Points on a hilly landscape, in no order, each with its height.
A climber steps from a point to whichever of its 6 nearest points has the largest rise for the distance, and stops where none of them is higher. Distance is the straight distance between rows; heights are no part of it.
luri h=6.10: [ 99  76  77 132  93 102 136 139 107 123 103  91  45  76  56  73 103  74
 114 105]
mik h=6.44: [120 103  79 110 100 103 106 104  78  91 102  86  80 103 106 109  50 114
  56  71]
giki h=5.28: [136 152 100  56  70  70 107  82 148 116  56  66 117 106 136  97  76  67
 102 100]
Buso h=6.07: [ 39  34  83 153 122 116 114 118  82  46 134 143  86 114  68 134 142 121
 113  90]
sen h=6.17: [118 143  87  54  53  25  68 127 105  95  81  94 110 135 103  58 107 105
 124  71]
muf h=7.46: [127  98 100 113 106  88  79 112  88 120 124  82 131  97 113 106  93  86
 126 103]
povis h=5.04: [151 155  82  79  46  30 120  82 101 120  72 130  90 128 139  75  93  71
  36  77]
Dofak h=6.93: [102 102  79 101 101  69  85 133  63  93 141  99 119 108  90  83  84  91
 116  86]
dutov h=5.18: [ 75  69  91 158 102 110 106 129 102  83 140 141  88 125  65 105 119 108
 118 102]
Bafu h=4.62: [119 134 118  47  76  80  63  82 100 112  89  92 118 125 102  82 112  96
 118 100]
fogo h=7.75: [ 60  95 121  75 120 161  86  84 115 106 108 111 102 103  61 143 159  99
 108 116]
puz h=4.50: [ 52  75  99 107  98 144 128  92 111 141  72  82  87  77  56 133 124  76
 111 121]
zir h=6.65: [114  84 115  99 124  39  84 100  94  44  96 110  95  97 130  72  62 109
  82  75]
sim h=4.43: [ 65  81 106 143  83 173 136  87 109 125  83 101  90  65  76 151 115 102
  98 129]
lut h=7.90: [ 52  88 105  88 150 180  93 101 112  94 141 120  81  74  73 134 144 135
 130 114]
mel h=5.16: [108 123 151  26  81 107  69  70  80 109  76 112 146 104 127 115 136 103
 136  95]
nav h=5.03: [ 92  71  57 111 104 161 117  89 103 144  67  57  78  76  89 148 107 112
 108 126]
Leke h=5.75: [ 81  87  97 156 132  99 138 118  75  66 110  88  69  96 120 107  48 104
  76 133]
fimir h=6.46: [ 96 110  92 127 134  89 101  91  96  61 121  89 104  97 121 106  44  95
  65 114]
Rifa h=4.37: [121 125 144  72  76  98  82  75  99 147  66 106 119  67 107  96  95  97
 127 110]
Pafiv h=4.33: [109 102 121  84  96 118  65  98  74 119 114 118 136 131 117 110 136  86
 122 101]
kuv h=5.50: [ 72  87 110  99 115 120  82  91 105 120 143  99 114 137  89 104 145  88
 101  79]
maz h=6.86: [122  98  90  73 116  65  69 125  97  97 103  92 115  76 105  90  81  92
 101  75]
Gasaz h=5.31: [128 141  75  76  83  54  88  82  98  86  81 118  73  91 107  74  75  98
  77  79]
Fiku h=5.52: [ 87  69  73 112  92 137  82 100 121 132 115  86  80 131  83  98 126  87
 104 119]
Naku h=6.19: [ 49  49 102 170 128 107 115 113  75  49 107 136  92 110  79 124 124 121
  96 114]
Geriz h=6.00: [ 64  64  86 131 112 143  97 107 105 120 114  96 100 110  69 112 162 101
 123  94]
libi h=6.48: [126 117  82  59  83  41  57 115  92  65  98  82 107 108 107  79  87 111
 104  64]
bolo h=6.12: [156 129  99  78  79 101  99 106 103 121  69  60 102  79 136  93  80 116
 108  99]
Budur h=5.68: [ 96 118 144  84  65 129  96  64  95 132  98 121 126  78  63  91 110  98
 135  83]
banu h=7.64: [ 99 119 145  55 102 146  84  95 102 107 108 134 162  91  89  97 151  99
 128  61]
Zesip h=4.99: [124 146 114  50  70  73  90  73 132 134  32  97 130  59 107 103  61  96
  93 109]
Vumuv h=7.81: [111 114  99 117  78  40 108  88  82  78  82  79  94 127 133  81  60 108
  63  47]
ropo h=5.96: [ 63  66  65 174 146 117 136 112 116  84 119 102  62  97  78 113  91 136
  91 118]
Muful h=5.67: [125 135  89  54  65  99 118  94 105 126  60  72  74  50 137  79  70 106
  91  94]
guza h=5.05: [146 155  87  43  23  60 119  88 138  94  32  61  87  92 130  61  90  84
  73  98]
nagag h=6.41: [ 83  52  80 140 130 152 116 110 123 129 103  76  71 102  55 160 148 132
  95 112]
sep h=5.00: [125  75  99  86 124 123  68 114  69  99 137  72 156 121 120 116 107  98
 118 104]
zat h=6.63: [137 100  85 106  95 102  98 129  95 144 117  95  83  66  92  71  64  94
  87 107]
geno h=6.25: [ 95 109 136  92 109 141 112  72  92 122  94 113 134  89  93 101 111  90
 134  73]
tugin h=8.11: [106 134  94 121  61  56 134  97 100  51  96 124 113 141 177  88  56  87
  63  83]
pevu h=6.39: [ 75  84 116 170 126  93 135 111 102  51 147 100  89 110 132 115  83 104
  78 137]
kupus h=3.87: [117 140 116  72  65  96 108  65 106 170  36 115 125  50  86  77  74  99
 118 122]
Murof h=4.15: [132 131 115  17  89  54  51  83 119  94  71  90 120 160 127  34 125  98
 119 102]
tagi h=5.69: [ 69  64  57 159 118 113 142 133  93 107  80 133  41  74  77 128 110 109
  84 105]
faka h=5.72: [ 72  81  64 169 115 100 167 130 111  87 122  98  50 110  82  86  64 116
  70 115]
Kug h=6.56: [ 86  91 118 118 126 117  77  75  97 131  97 104 103 101  75  95 128  69
 113 112]
kudur h=5.17: [ 62  96  82 129  92 101 109  62 100 143  31 103 115  58  53 111 100  83
 124 106]
tamu h=7.22: [ 53  77 128  90 110 166 125  99 119 115 120 119  81  63  46 155 144 137
 102 111]
Tar h=4.67: [122 122 110  49  82  62  54  75  95 103  94  88 133 135 133  96 106  85
 135  78]
vulo h=5.76: [104 117 150  38  72 106  81  98  79 102  85 121 141  89 107 102 105 107
 125  85]
keri h=6.24: [104 107  99  92  96  50  72  97  83  45 111 119  86  82 120  82  68 100
  74  89]
vud h=3.71: [ 81  67  77 112 130 140 118  93 112 133  85  73  77  99  70 155 104  93
 103 100]
rabud h=6.91: [119 113  92 108  55  53 115  94 105 108  62  79  74 104 131  89  68 102
  41  73]
bul h=6.66: [ 82  61  90 107  98 118 122 119 129  86 157 114 123 139  83 116 160 102
  98  87]
zefi h=7.84: [ 61  77  92  76 145 113 103  95 132  88 118 109 102 111  64 141 154 131
 112  99]
vebu h=0.24: [ 78  42  73 145 103 117 120 142  91 119 123  85  71 106  64 115 141  89
 117 108]
futi h=6.34: [ 98 121 128 100 133  45 118  77  99  50  91 105  93 134 149  70  87 125
  65  64]
muz h=5.10: [141 125 125  64  96 109  83  78 105 119  91  87 123  95 129  99  78 106
 128 108]
popa h=6.40: [ 72  61 118 138 142 128 120 113  67  38 138 116  99 106 123 112 112 117
  80 147]
vir h=5.22: [128 149 107  50  71  78  80  75 133 118  63  56 108  95 115  96  88  91
 111  92]
dizak h=2.75: [ 79  58  67 155 105 116 110 120 100  76 102 115  65  67  47 114  99  91
  95  95]
sas h=6.20: [111 134 110  64  82  45  81 105 100  55  92 111 108 119 130  75 105 103
  97  97]
muden h=4.42: [136 158 106  38  53  49 105  99  88  97  79 101  89 119 116  70  80  80
  78  86]
nat h=6.76: [140  92 107  88 100  79  68 122  88  88 117  90 129 115 119  94  96 106
 126 101]
ramud h=2.47: [ 82  78  68 144  93  98 110 144 100  97 135 137  69 107  73  93  94  79
 102 133]
kesa h=4.81: [ 63  61  73 148 108 165 128 128 101 146  93  83  68  79  82 177 121 127
 107 126]
zifud h=6.43: [ 94  88 133 127 165  66  91  89  88  16 122  78 123 125 135  63  64 114
  76 105]
godi h=4.70: [ 91 115 111 103  90 113 121  67  94 148  53 118 136  71 108  83  66  85
  94 110]
vato h=3.94: [ 94 120  76 146 125 103 144 124  93 100 128 115  66  90  71 102  44  96
  39 122]
Pibo h=6.90: [125 106 107  86  93 133  97 127 101 149  97  91 118  75 115  82  85  93
 113 108]
kegez h=6.45: [ 95  71 113 125 144  91  97  98  88  47 157  78  92 108 129 102  84 103
  85 147]
vaki h=5.71: [102 113 133 110 122  64 102  78  76  45 106 117 142 120 141  52  84 109
  96  87]
gino h=3.78: [133 140  96  50  82  50  75 107 113  89  83  82  95  94 133  63  82 103
  95  73]
Zepe h=5.91: [ 88  79  72 178 129  98 144  92 106  75 115 105  74  98  84 109  76 119
  67 132]
Vuru h=4.07: [ 83  67  61 132  94 111 102 124 108 126  98 105  50  85  79  99 115  85
 120 101]
Tafi h=5.35: [112 100  99  62 104 119  69  77 102 110  99  80 117 123 113  76  91 105
 114 106]
gide h=4.08: [ 99 127 147 102  83  51 131  71 100  47  96 113 106 139 145  64  86 109
  84  81]
Temov h=8.02: [ 62  65 104 132 169 156  97 125 114  96 135  95  99 128  76 158 146 153
  99  68]
bop h=4.64: [130 132 113  58  97 115  50  85  78 131  71 107 133 118 106  82 117 109
 121 102]
gudav h=3.30: [150 141  81  43  59  39  82 110 124  99  89 104 121 116 111  63 115  72
  97  67]
Nam h=5.30: [109 142 128  40  57  92  57  82 100 122  68 106 125  94 143 109  91  76
 122 118]
tun h=6.36: [121  65  86 129  92 135 122 104 106 149  98  65  73  71  75  73 104  79
 108 104]
Vun h=6.47: [109  97 107 103 134  80  92 102  85  42 119 118 111 103 126 109  71 115
  77 122]
suvak h=7.80: [ 68  81 114  69 102 165  89  80 120  73 118  76  83  77  51 154 154  85
 121 115]
Fot h=6.50: [136 101  60 119  94 106  85 128 106 104 119 114  77  89  90  99  64  83
  81 104]
bim h=6.42: [106  89 113 136 147  90 114 119  81  61 139  97  89 100 103 125  61 109
  74 127]
teve h=6.15: [144 134  72  79  98  64  89 102  97 101  99  91  80  71 108  90  68 105
 109  74]
sonor h=6.62: [ 85  80 104 124 110 106  95 136  85  37 162 135 111 107  85  88  90 101
 117 106]
paku h=7.25: [ 84  76 130  79 119 149  68  83  97  93 115 120 110 112  79  94 160  94
  92  94]
zirif h=8.07: [119 125 101  57  81  82  91  94 116 144  66  79 114  97 145 112  89 110
 121 105]
Kes h=7.34: [ 86  88 117  82  98 148 108  84  76 115 119 113 125 109  53  95 140  77
 106 101]
taf h=2.05: [ 77  72  65 170 126  97 127 121 120  95 118 133  58 109  70  84 105  99
  76 117]
belo h=6.35: [101 109  99  96  76 108 112  84 106 158  77  68 100  70  95  91  59  68
 107 110]
pugo h=3.17: [122 128  90  70  80  29 102  99  96  51 100 119  96 130 125  82  88  85
  81  77]
gizeg h=5.73: [ 90 105 123 104  69 125  97  55  87 149  75 112 133  65  83  84 113  69
 114 102]
ridu h=7.50: [ 67  56  95 137 112 138 100 126 100 115 117  79  94 121  83 143 147 143
 119  83]

For each start below, name the point where the climber stops.
gizeg: Temov
muden: muf
kudur: Temov
Fiku: Temov
Murof: muf
puz: Temov
Vuru: muf
